Each row is a point on a landscape with many valleys, with its height.
A ball rolls from a point to the lowest of its 2 nearest points, and stops where none of them is lower. Distance is the straight distance between rows; heights are no part of it.
kup h=779: [118 148 147 165  87 157 113 120 120  87  92 125 161 125 117 149 141 130
 156 139 163]
zabeb h=497: [173  88 118 124 145 133 150 165 117 195 114 156 153 107 108 124 144 129
 152 126 146]
rozom h=864: [187  94 107 103 116 145 159 106 119 127 158 111  85 134 126 105 162 140
 109 100  61]
Kis h=445: [ 99 164 146 110  89  95  95 109 148 114 141 187 105 105 125 150 112 124
 122 146 171]
tagum h=441: [171 112 131  78 116 122 114 170 172  80  86 131 110 113  97 155  77 117
 140 130 154]
zov h=333: [146 146 166 135 102 120 131 131 156 148 113 112 132 114  90 121 174 102
 155 144 128]
demu h=492: [ 53 161 165  99 165 109 140  87 144 137  98  92 154 130  89 114 107 120
 108 155 151]
bop h=544: [177 100 121 116 105 144 159 135 107 133  96 164 159 134 127 130 141 139
 111 144 114]
Pof h=353: [156  74 112 136 111 171 114 119  78 111 163 184 115 125 133 158 135 153
 138  74 181]
nik h=276: [141  98 112  97 134 145 148 107 126 112 114 111 137 151 113 130 178 143
 110 110 110]
nusa h=851: [167 109 103 120 127 117 147 130 131 162 168  94  76 130 115 110 135 135
 137  85  95]
nim h=376: [137  96 100 138 119 145 107 129 113 117 165 215  98 112 158 159 137 165
 116 110 155]
Tup h=507: [170  70 118  96 149 134 116  88  84 127 156  98 175 144 131 148 173 123
 153  73 137]
Tulis h=565: [134 140 134  87 172 133 106 170 200 105  98 133  76 100 142 145  99  87
 134 170 112]
darut h=771: [168 104  87 121 104 122 123  93  66 134 214 133 176 171 200 108 126 150
  75 107  93]
Vebi h=685: [ 94 189 133 132 142 112 145  76 143 182 121 115 148 133 121  85 146 129
  94 169 134]
tus h=444: [ 75 108  97 135 136 118 123 118 103 120 129 120 166 172 153 139 144 144
  97 128 122]
punib h=495: [158 184 144 135  63 101 150 118 122 118 140 152 126 139 130  99  84 140
 104 168 113]
rufe h=574: [142 120 110 109 117 120 166 173 157 129 138 166  76 128 134 112 110 135
  82 159  83]
Foni h=684: [ 84 161 126 143 130 102 136  62 108 164 146  96 181 137  95 111 119 159
 119 119 151]
rebeb h=258: [154 154 169 154 124 143  99 113 159 153  91 164 171  67  98 143 163 124
 150 115 213]
pubo h=417: [140 124 131 103 148 139 118 130 160 103  85 115 112 114 143 142 152  98
 138 161  89]
puf h=210: [112  95 135  83 139 120 128 144 145 118  99 127 131 129 100 159 111 122
 148 134 130]
Nomid h=613: [138 114  82 144 153 129 136 160 109 124 120  43 145 169 171 106 137 117
 122 104  69]
Vom h=707: [135 125 148 122  64 125 119 141 129 155 147 235 115  86  94 154 100 121
 117 113 193]
Bemef h=471: [120 181 143 118 112 102 126 112 136 123 137 159  99 127 122 110  88 138
 103 161 137]
zop h=459: [116  86  98 160 174 155 133 117  84 161 157 159 172 153 169 129 186 144
 118 113 136]
boges h=428: [ 76 124 107 113 159 123 125  95 112 118 124 108 155 150 109 137 110 156
 117 123 140]
nimek h=500: [ 99 148 133 119 129 140  92 137 158  67 101 150  91 114 144 152  99 128
 128 166 146]
vede h=595: [112 162 170 159 163 107 118 173 198 161 115 118  98  69  99 112  89 113
 155 133 191]
pemaz h=354: [184 131  90 121 106 130 142 107 124  89 137  79 118 158 117 107 108 171
  96  97 109]
goz h=700: [ 67 119 101 109 164 139 132  72  85 153 159 120 109 148 155 118 157 124
 109 131  58]
Sarif h=708: [132 151 135  94 102 124 167  67 116 161 143 142 111 137 124 105 151 137
  79 159  80]
darom h=435: [136 116 101  89 170 116 105 142 157  93  82 108 147 135 150 141 118 117
 125 136  92]
bip h=755: [141 104 100 122 127  84  84 113  93 160 190 118 147 139 173 143 127 134
 147  88 121]
Kul h=292: [125 174 180 164 162 125  81  98 186 163  96 131 159  58 127 129 161 140
 155 121 193]
Guna h=802: [124  78 107 193 131 172 165 134  64 114 180 144 129 174 168 131 205 142
 120 101 138]
Pudup h=482: [126 141 133 114 113 122  99 160 160  90 138 185  57 110 143 148  70 137
 120 150 152]
valo h=651: [125 147 156 147 132  98  71 153 192 118  91 116 176  91 135 154 143 108
 152 127 176]
subeb h=750: [ 57 187 167 128 115 101 163 123 133 133 122 107 110 142  76  94  87 131
 111 153 141]
Tazu h=772: [128 125 101 117 152 128 146 197 154 105  90 110  93 143 161 121  79 104
 119 155  76]
gona h=547: [176 169 149 109  85  96 126 147 180  91 123 110 126 148 141 120 135 114
  88 159 105]
gan h=715: [121 159 153  93 113 138 126 125 145 117  94 228 114 112 124 137 108 111
  97 197 164]
tokig h=764: [158 123  93 136 110 100  93  79  69 154 198 109 180 160 185 115 134 133
 114 103 111]
Pif h=557: [180 100 123  81  99 127 173 146 134 133 117 161 120 132 118 124 105 137
  94 140  92]
tabub h=446: [208 147 104  97 151 145 125 113 140 116 104 117 101 114 146 111 142 123
 131 135  95]
kalu h=513: [ 89 155 180 121 161 122 149 106 163 171  81 116 156 115  78 110 141 119
 123 149 162]
faka h=540: [127  85 133 148  63 143 134 159 100  96 116 154 170 149 118 164 134 127
 147 113 139]
dadet h=710: [117 150 143 144 150 146  77  52 105 142 136 133 167  98 108 138 142 170
 159  69 203]
mogiv h=632: [147 135 122 172 100 153 158 140 143 123  99 154 142 141 107 122 173 145
 114 135 157]
Zusek h=630: [116 139  93 116 162 139 151 143 127 139  94  45 118 149 135 103 124 119
 116 117  53]
dal h=341: [128 135 144 155 128 149 101 106 100 120 130  93 113 112 114 139 152 126
 186 119 119]
Mur h=526: [113 180 151 151 145 111  96  85 111 180 138  35 212 112 126  96 109 120
 178 116 128]
Zir h=374: [126 119 140 140 118 168 117 106  94 104 113  85 123 137 126 134 195 108
 170 125  87]
nuful h=379: [111  60 100 135 141 150 108 170 124 125 128 195 151 126 126 167 144 140
 133  94 187]
gak h=754: [ 82 187 188 124 122 107 169 165 168 118  92 112 109 144  82  89  98 103
 105 178 162]
Pem h=360: [ 81  80 106 131 159 135 126 138 108 151 129 163 172 136 116 158 136 161
 125  92 186]
Buna h=668: [ 74 178 124 175 128 147 147  91 131 125 106  53 171 148 114 110 160 141
 121 144 128]
zale h=698: [142 162 104 154 164 100 130 154 134 178 125  57 130 119 135  88  83 112
 152  96 110]
Dod h=519: [ 97  77  96 144 155 145 110 145  80 109 154 147 109 141 150 154 100 153
 149  97 152]
Nata h=423: [150 121 117 161 125 156  97 115 102 144 163 171 107 118 168 142 183 128
 161 127 125]
tada h=452: [196 154 126 123 158 119 114 158 182 124  98  97  87 108 135 123 129 102
 143 138 101]
vus h=257: [156 155 145  85 118 109 122  86 160 141  97 174 155 104  97 131 147 130
 100 139 185]
rapuf h=578: [154 128 124  77  88 119 137 103 140  75 137 196 121 126 150 139 101 156
  64 144 113]
logog h=493: [148 150 108 142 103 121 127 127 106 114 109  88 170 153 148 113 115 117
 139 150  99]
rig h=404: [ 75 127 134  89 179 105 107  85 134 150 121  94 136 119 121 134 119 141
 137 105 123]
lisav h=824: [133  80  97 151 129 184 171 114  17  93 166  68 180 194 191 105 132 125
 110  99  68]
sume h=364: [ 94  93 124 128 110 121 127 116  92 150 149 154 142 126 121 159 141 139
 161 113 130]
Lozo h=809: [144  71 119 180 155 193 166 119  59  99 167  96 157 183 167 122 212 129
 133  81 137]
kudil h=706: [139 121 145 100  98 152 140 137 123 117 126 235  97 105 135 144  90 134
 124 172 132]
zovun h=437: [151  95 129 154 174 186 135 136 105 131  86 115 167 121 123 142 170 122
 180 114 135]
rifop h=621: [129 101 143  74  97 109 150 168 207 104 119 179  63 115  89 143  89 121
  80 151 140]
Ziro h=719: [127  96  96 129 155 153 117 131  94 111 137  94  93 148 196 139 178  98
 135 117  31]
rukas h=720: [106 195 203 132 138 124 120 158 155 100  83 135 123 105 100 107  68  80
 158 180 172]
peze h=872: [130 144  96 125 144 148 131  42  66 179 193  78 155 148 173  84 160 135
 107 124  89]
rak h=633: [123 205 171 143 150 115 113 125 138 158 122 120  93  90 135  94 101  91
 169 169 132]
poba h=788: [123 140 117  75 161  87 117 151 176 107  94 113 111 138 131 115  70 123
  98 128 129]
ranav h=795: [125  80 101 177 129 152 145 139  76 124 178 123 105 159 174 129 174 130
 127 111  88]
zasu h=756: [134  86 127 103  95 122 150 158 115  82 150 136  71 136 140 140  98 143
 104 149  40]
Lat h=546: [118 174 156 122 165  91 120 163 198 135 109 118 119 118 128 116 108  98
 129 149 152]
pog h=752: [114 146 142 119  58  91 146 124 164  92 144 140 102 158 125 132 137 140
  64 153 107]
domus h=518: [161  76 107 136 117 130 176 186 128 175 136 182 141 137 120 124 149 132
 112 130 118]
nub h=606: [151 117 148  51 131 118 144 139 198  94 105 154  65 106 101 127 101 113
 103 154 102]
feli h=696: [143 137 146 139  91 154 128 146 140 139 134 241  83  80 113 148  88 130
 134 157 173]
Zapef h=468: [ 68 190 190  97 146 104 123 100 112 132 100 114 166 125 107 114  82 102
 130 175 147]
gos h=399: [108 172 184 100 122  77 128 144 153 127 118 157 139 138 114 104  69  98
 107 170 174]
vebik h=643: [144 148 123 150 112 161 167  96 116 140 116 125 155 145  90 111 169 147
 107 143 132]
Sog h=722: [136 172 118 154 147  93 127 116 133 155 124  45 150 137 112  86  95 142
 128  91 147]
pitig h=808: [103  98  90  92 143 122 158 127 134 115 128 106  69 153 117 126 111 159
  95 101  83]
Kat h=558: [126 171 154 162 106 119 102  91  88 169 156  70 170 120 128 111 135 116
 182 127 118]
sazu h=648: [141  74 122  74 116 112 142 132 148 134 148 141  64 121 102 144 121 137
 123 113  96]
viri h=718: [ 97 149 133  80 103 110 153  80 114 125 156 151  92 151 131 100 115 141
  57 167  63]
puve h=634: [118  88 118  87 101 103 163 163 173 107 144 154  64 121  95 139  78 151
  92 120 106]
muloz h=738: [104 185 195 115 104 107 140 138 143 105  98 122 104 116  91 105 110  84
 143 181 125]
dutal h=780: [127 140 124 119 138 102 121 193 174  92  99 116 118 144 131 134  78 112
 108 155 127]
rim h=679: [ 57 148 129 143 146 129 131 112 133 122 103  64 141 151 132 118 156 114
 127 155  82]
riza h=202: [120  85 128 147 101 182 156  96  90  97 146 155 100 149 106 152 198 152
 124  86 146]
bil h=731: [ 84 144 143 151 157 113  85  80  94 182 164  90 155 111 139 129 133 152
 161  84 145]
dipi h=759: [ 99 136 115 129  95  86 133 113 159 134 178 141  74 144 129 122 136 151
  68 142 107]
pav h=758: [124 196 136 152 129 128 125  92 156 101 110  53 119 135 115 101 131 120
 123 138 125]
tidu h=737: [203 106 128 118  51 162 148 133 120  93 139 223  97  98 116 137 112 169
 104 127 131]
tib h=728: [182 117 126 121  65 160 162 139 123  98 118 196 116 116  72 124 104 168
 100 107 167]
mon h=573: [143 130 117  82  68  94 127  63 130 119 159 105 181 160 152 123 154 125
  69 149  74]
gilad h=865: [122 116  80 145 172 159 127  61  66 163 192  48 180 173 195  89 173 114
 101  94  78]
nozog h=438: [148  88 103 166 199 160 132 102  68 157 179 109 169 160 187 116 185 117
 130  87 141]
pebo h=168: [109  66 124 106 148 153 129 150 154 124 106 145 104 105  81 161 128 130
 150 107 162]
vopu h=563: [139 100 112 175  75 160 136 170  95  93 141 172  95 131 128 148 114 156
 148 132 132]
rezi h=661: [131 143 131 139 112 101  89 158 194 130 115 164 150 102 112 156 140 111
 139 115 196]
Mubi h=363: [104 158 165 109 112  83 121 135 129 163 118 190 154 114 105 125  83  95
 138 160 176]
dutu h=483: [130  89  88 117 148 144 128 170 105 115 131 148  90 132 159 142  86 135
 141 143  85]
Vedel h=562: [147 150 130 102  79 112 140 100 141 108 132 109 148 149 138 120 146 123
  92 164  76]
pagiv h=749: [164  70 122 107  81 118 136 164 123  94 174 163 110 132 156 145 130 145
 111 125  64]
nufer h=405: [171 142 117 126 160 148 142 109 127 157 108  95 132 109 130 103 165 111
 154 135  80]
zesum h=240: [148  77 126 123 123 171 146  87  77 105 148 112 118 151 114 134 193 146
 134  98 111]
Faz h=686: [145 138 116 171 124 158 122 116 120 145 124 162 146 113 111 132 148 159
 138  88 206]
rofar h=478: [140 145 117 106 193 114  98  91 147 152 113  52 196 117 129 117 127 134
 140  85 154]
lalak h=789: [119  76 116 135 119 149 123 132  88 104 155 146 104 139 169 157 172 122
 152 129  81]
zeli h=699: [126 123 131 171 147 168 114  78  94 150 139 132 175 119 107 129 178 162
 148  60 219]
mele h=412: [161  91 123 188 143 177 141 145  75 131 123 118 164 133 118 139 172 129
 184  91 167]
mimet h=849: [172 108  67 135 154  99 131 141 104 157 170 105 154 159 174 113 129 129
  95  94  79]
vobi h=550: [115  88 133 129  72 129 121 130  72  80 127 138 183 163 139 163 118 123
 141 147 102]
bim h=858: [147 119  71 129 172 125 119  99  82 162 176  58 151 154 189  95 137 115
 105  83  76]
digu h=598: [112 132  81 169 180 124 117 145 120 133 117  59 169 166 161 125 135 135
 117 105 122]
Todur h=532: [184  72  99 142 111 145 160 170 108 142 124 174 184 145 146 144 162 145
 108 117 139]
Nelur h=564: [ 92  98  90 154 190 153 146 144  99 129 136  73  91 147 121 118 131 155
 141  72 114]
Nota h=778: [132  49  99  68 154 153 142 114  82 118 156 167  83 131 153 142 110 143
 109 113  68]
nagob h=515: [156 163 160 126 123  95 141 187 181 141 118 133  87 112 127 103  98  77
 137 167 126]
viv h=400: [131 122 143 138 133 161 109 118 144 102  94 121 135 118 129 160 202 104
 155 162 100]
Borug h=631: [ 99 125 157 150 139 125  88 187 176 134  91 154 143  76 112 149  86  91
 169 136 198]
ninef h=323: [166  74 116 139 114 172 123 125  51  88 185 151 103 144 164 141 127 144
 161  69 145]
pugil h=501: [ 98 106 101 125 140 121 119 164 106 119 137 141 130 137 136 150  74 131
 153 134 123]
loze h=283: [162  84 104 132 140 168 147 106  76 104 176 126  81 135 144 128 153 145
 138  77 111]
Zali h=569: [183 117 125  89  78 131 134  98 109  74 136 159 162 142 156 142 126 153
  90 135 103]
puz h=453: [173 126 122 135 159 140  99 117 126 143 112 156 127 108 153 143 156 118
 160 139 121]
Par h=766: [112 128  91 100 127  90 123 118 142 142 181 161  92 140 179 127 114 148
  70 126  85]
zetir h=375: [143 215 192 140 180 111  94 112 186 147  86  81 165  99 127  87 115  97
 151 143 166]
zil h=830: [145  98  83 178 107 171 164 124  42  98 174  95 172 196 175 102 125 157
  87 101 104]
kipe h=533: [159 164 147 113  75  92 120 151 186  61 102 149 120 128 133 135 115 114
  99 167 145]
sek h=514: [128 166 146 180  50 120 150 154 123 118 147 165 101 131 124 118 117 135
 123 158 117]
zaz h=762: [115 117 119 128 108 117 152 188 130 104 125 104  63 125 144 119  69 118
 124 158  48]
dazo h=164: [111  88 127 126 107 178 129 111 139  86 121 137  95 126  91 164 179 147
 134  86 168]
Lamek h=799: [124 129  97  84 168 111 126 120 156  88 106  79  84 144 125 121  93 152
  98  99 109]
Fefod h=717: [153 141 134 118  66 120 130 113 119 113 132 194 136 118  90 145 103 145
 116 108 183]
sulu h=742: [135 186 120 166 147 122 118 115 169 119 107  60 131 124 111  97 125 161
 123 104 172]
feg h=701: [138 181 190 133 121 141 135 159 134 122  91 188 104  98  95 109  71 100
 153 179 181]
nuvub h=601: [ 87 108 130 170  80 159 121 167 167 115 126 181  68 104 101 168 129 133
 149 145 176]
Nezok h=427: [168 215 155 130 144 112  88 120 150 119  99  71 161 108 132  99  95  94
 148 150 131]
petof h=671: [ 84 169 142 168 149 117 134  72 132 190 135  85 175 127 115  93 162 146
 121 134 143]
sepor h=397: [124  97 115 179 115 147  99 125  94 135 186 192  86 126 161 159 176 145
 143 107 163]
Temis h=836: [152  93  85 140 112 132 179 125  80 128 155 102 171 181 142 102 118 161
  72 106 102]
sefol h=254: [106 122 153 113 140 108 132 152 141 168 101 141 136 104 114 138 113 101
 161 159 119]
Nafal h=770: [138 186 160 144 111 139 106 109 149  82  88  89 137 121 116 125 138 123
 135 148 153]
nidis h=487: [171 130 140 126 101 110 129 173 182 124 118 129  88 115 117 133 124 102
 136 132 121]
Bav h=575: [128  84 114 155  65 159 167 166 118 113 144 180  77 125  92 140 117 170
 118 101 159]
nem h=416: [181 109 128  95  96 138 111 167 144  94  85 190 139  99 103 157  94 126
 147 128 182]
Tol h=477: [180 107 123 124 170 145 120 118 104 181 114 162 173  99 129 137 167 120
 161 128 149]
laf h=528: [153 136 148 166  64 136 167 181 103 126 148 170  88 121 133 119  91 130
 142 165  84]
Fitup h=743: [174  75 140 113  58 132 135 158 130  74 163 202 100 107 134 160 105 163
 102 121  99]
sor h=298: [ 62 134 132 124 142 105 130 126 137 165 125 136 121 120  97 134 106 129
 141 145 154]
sise h=512: [160 155 138 166  74 134 159 157 115 102  89  94 160 151 114 114 119 121
 137 161 115]
Viz h=773: [131  99  80  88 150 131 125 110 102 130 173 154  89 139 197 128 116 147
  88 114  61]
bupo h=410: [126 108 107 178 179 155 114 120  58 144 142  98 163 152 171 119 149 130
 164 100 131]
pulot h=721: [ 78 154 148 153 177 130  86  59 129 156 135 106 172  90 127 133 148 156
 147 112 176]
ritu h=313: [172 121  94  90 131 139 151  92 110 117 134  77 154 164 135 107 138 135
  90 103 102]
Tesi h=476: [119  86 157 103 132 153 127  89 101 128 103  94 153 112  67 145 163 122
 178  99 136]
Tepos h=527: [152 134 140 150  48 140 159 162 116  80  90 138 166 152  99 145 124 138
 132 137 150]
kitig h=723: [ 87 146 139 108 109 140  99 130 179 107 105 233 117  99 124 168 118 110
  93 168 185]
sidir h=725: [ 57 147 118 117 109 118 148  75  96 126 160 118 106 159 138 110 102 148
  92 165  78]
Sabim h=398: [ 70 133 165 105  92  91 104 135 144 143 129 176 149 108  76 152  94 114
 145 128 194]
lofu h=466: [171 186 125 120 123 107 102 136 123 121 112  98 153 139 163 102  83  98
 135 149 107]
sisom h=584: [127 169 137 184 105 119 110 114 115 161 148 120 154 126 128 122 146 120
 155 141 146]
Muzef h=835: [128 130 114 104 151  99 167 137 151 183 136  87  71 128  98 103 120 130
 132 109  79]
givi h=819: [101 117 127  83 143 115 176 143 165 142 116 106  69 137  86 111 108 133
  93 128  89]
gizu h=697: [117 171 150 112 107  99 151  64 125 176 149 167 127 123 122  98 139 133
  98 170 125]
Mida h=431: [115 102 104 121 214 125  94 167 123 168 126  93 116 111 172 131 117  86
 178 112  69]
bef h=377: [101  90 126  92 167 109  91 110 125 135 136 101 107 103 111 149 131 129
 172  84 125]
rikez h=499: [145 137 136 149 167 114 103  93 111 167 129  30 197 112 124 110 142 125
 171  83 135]
zuvo h=602: [172 116 105 132 145 119 158 159 165 149 106 109 129 130 124 117 149 121
 113 144 106]
kol h=463: [143 105 121  96 121 126 107 181 186  83 107 168  86 104 125 169  65 129
 121 137 181]
lodif h=390: [122  96 133 143  96 123 147 127  78 143 144 117 176 154 114 139 162 123
 156 128 115]
Lepi h=783: [115  55 117  98 123 153 153 132  77  83 158 157  93 141 147 157 148 141
 117 115  71]
rofu h=539: [108 121  81 164 173 150 116 141 101 132 156 124  80 143 153 127 129 171
 131  89 139]
livo h=590: [157 149 150  81 106 120 151 128 167  85 112 171  86 122 125 121  87 134
  72 167 120]
ledil h=545: [161 110 129 132  86 155 157 152  97 109 135 143 101 125 125 125  95 151
 140 144  93]
tok h=689: [ 53 135 117 138 144 128 145 105 107 157 129 106 118 152 146 125 154 117
 114 170  60]
rebu h=543: [142 136 167  97 155 107 123 187 205 140  85 126  89 106 115 130 115  63
 150 178 118]
Timu h=649: [109 147  92 123 196 119 127 154 159 168 112  53 102 125 149  90 121 103
 118 115  67]
Logu h=123: [ 96  98 129 101 130 146 144 121 162  98  89 122 121 126  69 155 156 151
 112 104 169]
gilat h=572: [108 168 188 135 170  68  88 179 206 137 107 118 130  83 120 118  83  93
 150 137 196]
zoni h=328: [138 113 122 110 147 104  96 148 123 162 147  99  93 108 125 137 101 109
 190 100 103]
bepe h=736: [ 40 150 148 112 119  94 149 108 131 126 132 123 107 151 103 119  93 127
 100 164 106]
Nuv h=588: [100 101 107 181  75 138 141 188 152 108 145 161  83 128 101 155 136 155
 127 107 168]
kazoz h=368: [142 155 161 120 157 129 133 117 160 161  87  90 138  99 106 111 177  93
 147 157  99]
big h=657: [110 151 141 169 135 170 152  84 131 145 101  81 159 132  90 109 186 147
 132 132 146]
Giba h=616: [ 87 107 136 157 136 163 108 181 177 143 105 173  97  87 100 165 106 112
 153 154 193]
sul h=617: [186 153 112 159 125 136 154 151 157 122  90 107 151 142 125 116 168 134
 114 134 138]
tize h=605: [128 187 147 144 133  95 102 108 144 171 137 109 132 109 125 104 131 120
 151 143 132]
Vupiv h=434: [ 90 201 194 105 134  82 141 142 122 128 111 123 156 138 111  79  57  70
 123 184 152]
doteg h=462: [134 105  91 138 177 140 129 173 118 148 122 128 105 129 161 134 125 105
 149 127  90]
gufa h=389: [120 137 129 129 182 115 103 143 124 190 131  96 104  90 146 104 104  93
 179 123  79]
Veki h=218: [129 162 159 128 147 113 118 113 194 159  99 165 168  87  89 126 158 126
 102 122 200]
sevol h=424: [ 77 136 170  94  72  67 100 131 178 109 146 190 117 115  96 159  98 109
 108 137 184]
moman h=396: [153  81 112 119 106 136 107 174 128 119 114 192 160 125 128 173 115 120
 142 122 166]
Pov h=329: [103 201 192 173 156 113  95 112 169 165 107 108 186  83 136 103 131 118
 155 142 178]
mep h=560: [149 119 132  99  76 146 114 116 102  64 113 151 155 142 131 165 122 128
 127 149 121]
tudi h=672: [130 163 118 117 160  94 137 176 145 156 113  59  95 125 130  89  78 102
 132 124  84]
devuk h=674: [150 129 112 174 104 139 101 153 161 124 127 177 132 106 128 154 162 146
 132  97 193]
gato h=295: [162 154 163 101  87  93 130  99 156 147 117 136 145 119  87 121 151 113
 117 138 135]
Lud h=659: [100 188 176 131 135 125 103  93 134 160 121 162  93  81 113 120 113 109
 173 172 155]
dil h=517: [107 174 156 120  85 119  90 148 183  46 105 165 103 120 122 150 107  97
 108 176 170]
Sobod h=457: [133 120 139 125 152 166 120 103  99 117  66  99 171 122 101 140 146 120
 183 130 124]
digub h=642: [ 98 129 164 163 179 137  78 171 193 130  81 135 181  75 129 165 126 120
 168 116 198]
rek h=709: [102 123 102 114 144 135 123 106 110 124 157  93  77 140 159 123 156 118
 116 123  53]
kef h=817: [141  68 103 171 141 177 151 123  42  87 191  77 142 197 193 119 168 113
 126  70 101]
Zes h=744: [115 121 137 126 137  91  77  96 112 166 173  96 153 111 152 148 150 115
 175  95 114]
Dezu h=680: [128 166 153 125 136 137 124 133 128 146 126 191  89  89 104 129  94 125
 153 171 160]
rimip h=586: [158 136 105 119 125 100 161 151 160 147 129 125 111 140 155 101 128 121
  83 148  74]
nebes h=454: [145 145 117 109 175 104  94 113 176 117 106  72 155 130 155 133 131 130
 125 107 126]
Bafum h=745: [ 63 145 138 122  74  91 147 112 138 113 136 114 137 173 112 128 144 129
  85 163  98]
riv h=456: [100 102  83 140 156 121 110 109 100 134 169 142 164 169 183 141 161 161
  92 104 147]
bep h=842: [157  95  72 135 135 101 153 171  97 153 144 124 171 167 151 109  99 147
 101 107 111]
goge h=494: [129  72 153 107 156 145 116  76  80 134 133  79 170 122 107 147 179 130
 184  59 152]
Tugak h=378: [125 114 132 172 153 159 102 112  78 143 135 106 146 110 137 138 148 126
 193  92 152]
Zabi h=583: [ 77 121  85 167 196 138 141 135 100 155 121  53 133 158 144  96 129 147
 132  95 109]
mosu h=336: [ 64  87 123 130 131 122 141 140 105 142 140 150 130 125  89 151 107 145
 135 106 167]

Call two points neighbours if one is among the 2 nearest of the other. Go from one point of each pair to the other, from neighbour to neighbour, staying as low as possible. Name the highest point that can't be avoided.
Logu / petof: Foni
zoni / dal: zop
zoni / mosu: Tup
Mubi / feli: kitig

Where does a ball stop that starts at each point below?
Borug: Mubi
darut: Mubi
Muzef: feli
sazu: Veki
vede: Veki
gilat: Veki
Nafal: zoni
rim: Logu
gak: dal
mon: mosu
